Each row is a point on a tangle of strands that fork, close into loops and nearly touch. The rows are in no order.
(in the rows, 128 means zero)
Two points are linked if the straight distance between their rows is under 122. Some points are linked to none.
<498>: [104 139 116 115 148  86 119 133  85 128 114 122 107 135 148  77 190 160
 145  73 168 113 167 145 110  91 137 101]
<694>: [130 167 171 130 178  83 134 110 161 142 126 163 115 103 108 113 109 104
  96  99  92  87  66 137 114 122 169  55]
<191>: [116  95 157 154 154  91 144 122 119  83 110 175 108  96  75 114 106 128
 137 144 108 104  87  61 153 140  66 153]
<512>: [197 135 126 126 155 107 137 108 153 110  82 162 139  88 135 127 134  89
  91 141 115 117  98 154 135 101 126 148]
<240>: [147 155 132 124 136 137 154  46 206 165 137  92 121 161 143 158 190 118
 122 148 136 115 163 184 139 110 144 121]
<519>: [111 132 157 135 160 116 134 163 128  87 149 110 137  84 114 120 101 144
 137 102 162 134 163  87  88 123  84 188]
<915>: [158 104  98  97 121 198 123 127 137 166 160 130  83 188 131 119 160 131
 144 180  99 161 137 184 146 168 123 123]
<469>: [182  92 102 140 118 139 119  86 118 124  86 157 158 122 113 148 118 128
 126  98 130  87 111 146 174 101 138 117]
<879>: [155 174 143  87 168 112 116 186 147 100 109 165 121 102 158  97 116 127
 118 142 134 133 136 146  65 108 153 134]
<784>: [129  77  84 140  88 152 123 106  93 134  81  69 182 139 190 160 104  83
 149 139 163 147 125 148 211 115 147 193]
<540>: [108 147 154 156 121  96 116 151  94 130 171 140 116 134 103 137 164 188
 130  99 153 136 161 118  91 128 115  79]
<732>: [113 160 138 111 116 113  94 177 104 110 106 118 161  96 144 147 101  71
  92 113 134 144  91 125 123 121 186 148]
<604>: [185 154 132 144 139 127 136  78 206 136 127 110 130 139 153 172 169 163
 118 134 151 116 163 187 102  91 158 116]
<205>: [ 71 137 151 149 146  97 149  97 127 131 161  92 118 115 116 112 149 148
 141  66 142 117 175  90 101 137  77 123]
<796>: [175  91 119 142  86 162 103 202 112 102 150 139 139 141 136 152 105 170
 118 185 151 170 142 109 112 148 118 177]
<696>: [123 156 110  94 165 129 175  97 158 134 104 136 103 133 147  94 167 107
 145 146 117 125 145 157  99 113 125 117]
<486>: [143 146 113 133 158 124 162  91 126 123  96 201  71 143 110 109 165 133
 139 167 105 121  78 145 137 125 115  51]
<797>: [180 114 140 136  99 136  93 184 132 138 167 117 117 150 139 153 163 161
 106 177 141 159 175 139  96 150 113 161]
<7>: [ 58 111 156 124 151 114 167 108 122 131 157 151  90 144  77  97 121 108
 138 137  84 117  73  70 135 160 108  97]
<521>: [ 99 143 116 136  78 128 127  89 112 134 100  62 187 108 138 177 117  77
 118 112 148 130 119 122 178 104 150 152]
<970>: [114 158 105 147 116 144 145 108 151 111 128  71 181  80 151 149  82 127
 150  52 159 117 170 104 113 105 126 150]
<454>: [132 152 139 138 169 105 122 144 138 106 109 157 136  99 112 108  97 169
 149  60 139 101 146 104 103 115 123 111]
<568>: [133 165 149 128 183 104 165  97 179 101  93 167 135  69 122 112  89 113
 135 126 110  99 112  94  95 102 107 122]
<415>: [143  59 114 146  95 149  70 167 114 125 148 138 152 139 117 133  61 137
 114  79 110 111 108 116 157 160 149 125]
<656>: [126 154 140 126 137 111 129 120 141 159 158  86 113 159 143 136 214 157
 122 139 152 143 203 157  95 134 134 117]
<674>: [110 105 129 126 121 100 141 132  59 117 111 173  86 146 106  86 186 136
 133 159 135 137  93 107 137 119 104 109]
<708>: [108 131 139 144 121 107 157  46 160 130 140 118 144  95 101 154 146  95
 112 121 125  98 125  99 149 108  99 139]
<348>: [135 163 103 134 101 144  89 170 149 126 105  76 174 125 205 166  78 126
 117  45 177 125 147 148 136 106 191 138]
<624>: [167 108 134 117 115  87  62 153 107 161 151 147  96 165 127 106 201 132
  75 124 128 131 141 171 149 137 146 122]
<394>: [133 141 132 112 142 116 147  87 143 157 116 143 147 111 101 133 106  79
  97 103  80  83  56 141 162 115 171  88]
<1129>: [136  72 112  96 120 174 137 122 140 159 124  87 143 148 149 128 105  62
 118 162  85 151 119 145 180 182 124 201]
<305>: [130 172 167 141 145  77 164  90 160 104 136 139 118  88 135 144 200 121
 108 152 159 128 140 112 108  88  89 134]
<1149>: [ 97 166 161 151 166 116 168 125 162 123 172 143 134 111 101 161 135 209
 161 121 138 117 179  82  66 150  87  89]
<461>: [124 128 113 127 136  97 128 114  78 113  81 150 126 119 135  83 169 120
 137  95 153 107 126 140 147  80 140 118]
<998>: [135  63 101 141 105 143 160  88  86  98  99 134  97 142 110 101 162 115
 131 191 137 162 117 128 154 105  62 185]
<933>: [ 89 110 101 154  94 127 115 119  76 137 118  71 179 106 139 132  94  89
 134  67 140 131 120 131 172 110 142 155]
<573>: [ 93 106 102  96  94 158  99 161  89 146  91  91 140 172 181 128 116  76
 139 170 140 180 111 161 164 157 171 170]
<905>: [145 153 117 119 145 141 152  73 177 157 144 107  98 162 150 133 219 152
 148 158 139 142 199 181 112 125 108 121]
<257>: [166 124  98 114 130 169 141 119 136 149 151 153  76 179 117 115 157 185
 164 164 106 140 165 159 115 154 103  86]
<62>: [117 144 111 110 129 120 152  79 137 164 109  79 160  99 115 147  94  71
  98  71  91  71  87 147 194  97 140 120]
<396>: [171  92 123 125 110  96  54 141 119 155 124 104 133 149 149 118 156 105
  72  84 138 116 134 171 188 126 158 147]
<1090>: [ 53 154 165 154 161  93 168 127 148 116 165 130 103 114  94 124 138 175
 155  88 143 115 146  49  83 146  72  99]
<484>: [108 136 154 161 126 130 125 120 133 133 172 167 120 140  75 158 106 174
 143 119 107 113 120  90  98 164 131  50]
<90>: [125  94 105 111 129 127  90 137  88 153 125 116 106 163 134  81 161 145
 148  92 148 123 179 167 141 121 148 125]
<424>: [133  63  95 107  93 154 102 164  75 132 100 148 139 159 155 119 114 105
 129 155 120 156  89 150 168 137 162 143]
<11>: [172 122 134 143 134 128 112 152 126  99 115 187 117 128 111 124 120 198
 156 147 135 124 149 118 108 127  98 123]
<979>: [110 146 175 152 131  95 122 129 120 157 187 167  93 150  83 144 178 178
 122 124 130 111 115 108 115 150 122  27]
<1016>: [190 152 135 109 151 123 113 163 155  97 101 168 143  85 156 139 114 108
  93 165 127 133 107 153  96 110 150 139]
<153>: [101 184 172 160 155  79 124 111 156 144 162 128 134  82  98 136 108 104
  89  54 106  95  76 129 110 129 155  62]
<541>: [ 66 122 113 100 115 153 161 106 101 126 122 120 115 144 125 111 132 121
 158 159 124 155 126 115 115 124 124 131]
<822>: [162  99 125 149 108 162 117 160 124  92 131 152 142 122 117 156  85 185
 158 159 146 135 162  94  90 141 106 154]
<857>: [103  94 144 122 107 178 168 174 132 123 193  96  89 185  98 118 126 171
 127 215 108 182 129 111 102 153  91 168]
<862>: [ 94 153  99 132 118 146 110 163 132 143 114  29 171 118 196 123  72  96
 142  57 151 139 174 138 141 132 165 165]
<378>: [161  94 106 101 117 131  84 156  88 145 117 158 104 161 140 112 157 120
  97 151 112 143 118 165 150 134 153 134]
<44>: [131  91 111  86 130 189 127 141 131 165 135 118  98 177 143 104 124  91
 129 181  83 173 105 162 143 181 131 170]
<216>: [151 165 109 134 136 151 176  96 134 124 140 193  59 158 109 126 145 153
 152 203  91 149  94 151 119 143  81  33]
<751>: [130  97 121 101 126 122 130 125 133 145 108  72 160 108 149 115 109  44
  88 145  85 128 105 137 177 148 126 209]
<37>: [119 162 140 102 162 120 149 138 153 118 121 134 145  85 121 117  87  93
 120 113  96 113 105 113  94 135 152 131]
<491>: [175 101 146 143 131 117  73 158 135 123 151 153 140 118 106 135  96 138
  95  97 117 114 129 117 122 148 131 123]
<323>: [139  94 101 123  98 185 107 181 131 130 125 117 162 147 180 144  78 122
 146 124 139 142 148 122 124 152 169 164]
<269>: [ 82 105 150 139 136 125 158 142  95 108 125 181  73 157  69  99 112 165
 154 182 103 129  71  71 135 148  87 103]
<244>: [140  99 110 104 100 162 101 178  86 113  98 189 134 143 124 140  84 128
 130 152 114 143  68 121 131 137 174 112]
<991>: [ 71 137 167 144 106 127 140 107 144 148 192  76 133 125  96 148 111  85
  98 115 100 130 118  96 123 167 131 130]
<24>: [ 87 124 114 142 119 145 140 107 118 117 136  83 152 120 121 118 107 141
 165  73 142 118 169 103 114 116 118 135]
<910>: [172 157 154 145 147  75 141  73 156 116 105 143 127  93 136 136 197  87
  75 145 147 107  96 146 146  78 120 136]
<924>: [145 130 119 146 104 127 126  80 117 118 115 116 169 109 110 163 133 104
 111 118 143 108 120 120 155 100 139 135]
<353>: [154 171 137 115 159 124 115 164 166 109 111 164 133 109 146 131  90 176
 141 109 138 107 150 140  67 106 158  96]
<351>: [135 117 113 103 132 127 145  71 143 140  79  96 141 114 148 118 144  63
 112 133 109 121 128 152 170 115 121 174]
<826>: [131  98 119 132 144  92 110 139  67 100  74 159 137  94 119  86 116 126
 136  92 141 109 110 114 157  97 115 147]
<112>: [ 70  92 127 114 107 153 136  85 143 155 151  43 121 163 137 115 146 107
 137 150 134 163 186 130 166 140 102 205]
<13>: [119 133 135 125  97 164 128 174 107 127 166 170 115 154  98 144  95 159
 135 194 101 152  88  98  90 151 144  99]
<376>: [183 138  98 119  88 156 103 164 123 133 136 130 120 168 154 168 175 178
 130 181 148 158 165 165 114 127 143 117]
<204>: [128 114 137 121 149 146 149  94 146 157 158 155  90 158  93 100 152 137
 145 137 106 109 134 132 128 162 115  95]
<935>: [ 97 196 144 111 118 127 111 191 105 106 137 135 142 108 137 161 112 112
 118 156 145 162 107 116  73 118 180 119]
<874>: [156 167 126 135 120 128  85 148 173 113 128 110 164 123 175 183 111 164
 112  62 172 113 153 158  97  87 196 104]
<868>: [176 115 116 106 112  98  59 164 124 121  91 119 154 125 176 133 134 106
  75 109 154 128 121 169 159 113 177 151]
<923>: [121  61  98 155 111 154  82 152  95 151 138 104 159 129 145 102  51 142
 155  32 115 107 139 128 165 145 123 141]
<431>: [140 114 127 111 117 126  94 170  96 108 107 152 172  93 129 148  70  92
 108 111 104 124  65 113 140 131 167 141]
<1094>: [135 139 144 136 140  99 145 134  96  99 125 183  95 131 102 107 170 181
 151 163 151 128 135  99 108 115  69 114]
<908>: [140 130 158 163 153  98 110 150 150 107 156 133 130  79  99 130  88 147
 126  69 129 106 146  93 110 146  93 135]
<545>: [110  88  82 138  86 139  91 133  75 144  93  77 180 129 188 127 106 106
 145  78 163 125 130 154 207  98 167 150]
<794>: [180 107  98 119 115 135 103 134 132 120  82 124 182 109 164 151  91 116
 109  73 141  96 109 155 170 100 171 146]
<49>: [138  85  84 103 135 169 120 104 110 154 108 129 115 162 152  80 144 125
 169 125 133 124 160 174 155 128 123 147]
<877>: [ 83 147 108  99  91 139 125  86 127 163  89  40 171 171 170 187 114  45
 137 172 149 157  98 153 207 151 180 137]
<651>: [111 122 139 115 116 163 171 164 114 130 170 136  73 169  89 105 132 191
 159 198 112 160 133 107 100 146  76 120]
<368>: [136  82  99 107 107 150  96 137 114 158  80  71 148 173 199 135 125  74
 135 155 155 154 144 177 215 151 152 187]
<428>: [118  66 116 117 102 189 140 155 128 134 151 104 106 177 122 103 111 126
 135 202 105 171 122 126 135 160 114 187]
<405>: [112 149 170 148 152 103 175  58 191 103 132 164 129  79 106 153 123 109
 124 136 111  91 112  65 119 117  73 105]
<562>: [133 178 130 134 139 132 120 120 181 147 150  81 152 123 153 154 118 146
 119  74 142 109 173 163  87 118 181 106]
<1079>: [141 138 107 129 124 107 150 107  75  99  69 200  93 135 102 111 176 124
 136 164 129 128  74 132 140 103 120  82]
<747>: [ 76 164 163 154 121 111 114 116 120 149 184 133 118 123  78 148 119 124
 112  74 107 117  90  98 108 146 165  49]
<494>: [206 156 102 134 115 149 122 121 160 116 108 130 128 142 165 158 174 165
 126 164 160 140 173 188  99  97 142 124]
<782>: [107 124 162 171 161  97 145 132 136  98 112 204  69 127  75 112 117 169
 146 175 102 115  81  54 137 160  59 119]
<15>: [ 97  74 100 145 119 141 128 132  89 122 121  94 155 106 121  84  59 140
 172  60 127 103 155  97 158 118  98 162]
<251>: [ 85 121 166 136 109 137 159 173 106 114 172 154  90 159  62 118 123 177
 127 206 111 162  80  80  99 146 109 109]
<871>: [110 166 146 146 147 135 145 122 177 142 185 100 137 116 117 157 117 158
 131  94 132 125 183 115  64 162 134  99]
<70>: [ 90 164 105 153  95 123 115 148 138 121 131  29 181  87 168 142  81 101
 140  50 164 143 169 122 118 114 113 185]
<1146>: [107 130 149 122 163 119 156  84 170 155 162 135 101 128 101  99 139  96
 128 109  82  91 107 111 143 153 111  95]
<973>: [150 164 129 118 126 154 148 136 140 131 147 187 102 141 100 139 124 160
 139 195 100 143 102 126  84 151 116  64]
<1020>: [133 166 156 128 134 101 132 160 129 156 195 129 113 139 129 142 190 189
 130 142 145 141 183 138  65 139 119  95]
<156>: [135  80 105 119 132 132 127  76 108 156 113 102 120 152 133  85 167 100
 133 115 120 112 143 155 190 118 107 165]
<985>: [137 168 139 113 164 118 144 162 136  82 111 140 130  77 140 113 130 127
 139 150 147 143 157 113  72 104 104 160]
<93>: [120  93 140 141 144  85 138 116  78  95  85 157 137  85  93  93 100 100
 127 110 116 100  76  83 178 107  81 171]
<79>: [114 172 150 123 136 133 136 134 152 132 146 139 131 108 127 146 126 108
 109 154 111 136 110 134  89 134 171  99]
<760>: [117 185 144 111 156 109 178 123 165 103 130 143 107  98 141 128 172 126
 125 193 141 162 156 117  55 116  87 133]

How many points has the smallest loop of links through each point below? Write none if it is on no loop.
<924>: 14
<454>: 6
<156>: 18
<257>: 11
<910>: 7

A piece is two or more points that can be reached from each other along the links. Count, over all rows, the pieces, the separate loops (a circle has one, a figure eight two, a Y none), the forks (points with three links) and the tips (points with one).
pieces: 3
loops: 7
forks: 9
tips: 1
